The views of a scene show one set of named points, each view turned or mirrored, shifted and resized as a whole, with a little noise and some points left out.

Scene 1
View 1
k959: [ 0.75 -0.29 -0.36 -1.39 -0.18 -0.41 -1.24 -1.29]
k204: [ 1.22 -1.84 -2.08 -1.96  1.89  0.59 -2.37 -1.49]
k6: [ 1.89  0.90 -0.26  0.85  0.82 -0.85 -1.47  0.47]
k509: [ 0.86 -0.38  1.09 -2.52  0.84 -0.31  1.38  1.19]
k819: [ 0.24 -0.01  0.13 -0.37  0.02 -0.96 -0.58 -0.55]
k35: [ 0.28 -1.00 -0.92  1.37  3.04 -1.03 -0.65  0.46]
k225: [-0.88 -2.83 -0.02 -1.86  2.66 -0.31  1.54 -0.03]
k297: [ 0.03 -0.78  0.21 -1.38  0.20 -0.59  0.02 -0.77]
k109: [ 1.21  0.44 -0.28 -0.38 -0.26 -0.64 -1.45 -0.70]
k43: [ 1.71 -0.84 -1.03 -3.66 -0.41  0.84 -1.67 -1.61]
k559: [ 1.83  1.68  2.05  0.22  0.03 -1.29  1.21  2.65]
k230: [ 1.48  0.43  0.02 -2.08 -0.97  0.06 -1.44 -0.93]
k634: [-0.06 -1.74 -0.32 -2.47  0.99 -0.18 -0.05 -1.02]
k905: [-0.23 -2.15 -1.83 -0.20  2.01 -0.48 -1.53 -2.09]
View 2
k230: [-0.01 -1.22  0.40 -0.52 -0.70  1.25  2.28  0.91]
k559: [-1.55  0.08  1.64 -0.08 -2.19  0.38 -0.84  4.75]
k109: [-0.08 -0.92 -0.57 -0.19 -1.29  0.59  0.97  1.18]
k634: [ 0.46 -1.00  2.07  1.16 -0.01 -0.25  0.49 -0.61]
k905: [ 1.44 -0.69 -0.50  1.23 -0.43 -1.10 -0.08 -1.84]
k225: [ 0.81  0.13  3.65  2.17  0.21 -2.03 -1.91 -1.32]
k819: [-0.29 -1.08  0.00  0.82 -0.98  0.04  0.37  1.33]
k297: [-0.17 -1.25  1.26  1.02 -0.53 -0.12  0.68  0.59]
k204: [ 1.73  0.37  0.29 -0.63 -0.54 -0.12  1.34 -2.19]
k35: [ 0.68  0.68 -0.25  0.63 -1.86 -1.66 -1.93  0.41]
k509: [-0.45 -0.31  3.49  0.61 -0.54  0.06  0.01  1.62]
View 3
k35: [-2.23  1.85 -4.72 -0.20 -2.47 -3.89  0.97  1.89]
k634: [-0.92 -0.97 -4.07  1.57 -2.39 -0.24  5.33  1.83]
k225: [-0.09  0.53 -5.99  1.28  0.14 -1.99  5.66  1.20]
k905: [-2.98 -0.65 -4.45  1.19 -4.21 -3.11  4.05  4.23]
k6: [-2.22  1.25 -1.92 -0.34 -4.03 -1.26 -0.45  0.82]
k109: [-1.82  0.16 -1.80  0.36 -5.27  0.18  1.81  1.19]
k509: [ 0.84  1.90 -3.99  0.33 -0.75  0.74  3.26 -1.88]
k559: [ 0.47  3.06 -2.24 -1.03 -2.33  1.29 -0.16 -3.35]
k819: [-1.24  1.10 -3.06  0.20 -4.98 -0.23  2.97  0.89]
k43: [-1.97 -3.66 -1.38  2.58 -3.72  1.85  4.35  2.80]
k230: [-1.63 -1.23 -1.16  0.97 -5.16  2.05  2.90  1.22]
k959: [-1.52 -0.52 -2.30  0.79 -4.89  0.40  3.60  1.91]
View 4
k634: [ 1.19 -1.96  1.95 -1.37 -0.64  0.62  1.11 -1.86]
k819: [ 1.22 -0.97  1.33  0.12  0.68 -0.02 -0.46 -2.43]
k959: [ 1.20 -0.88  1.10  0.62  0.08  0.53  0.90 -1.92]
k6: [ 0.95 -0.05  1.42  0.54  1.49 -1.30 -1.16 -0.72]
k204: [ 0.70 -1.34  2.64  0.24 -0.92 -0.35  2.53  0.38]
k509: [ 1.46 -1.37  1.05 -2.78  0.14  1.15 -1.12 -1.49]
k43: [ 1.39 -0.54  0.77  0.06 -1.04  1.93  2.46 -0.39]
k297: [ 1.29 -1.42  1.53 -0.72  0.18  0.45  0.04 -2.30]
k35: [ 0.48 -1.31  3.18  0.10  0.90 -2.45 -0.29 -0.30]

In a view up to two points have been moved. Name them for each view, in the order of its rows, or write -.
view 1 | -
view 2 | k225
view 3 | k509
view 4 | k35
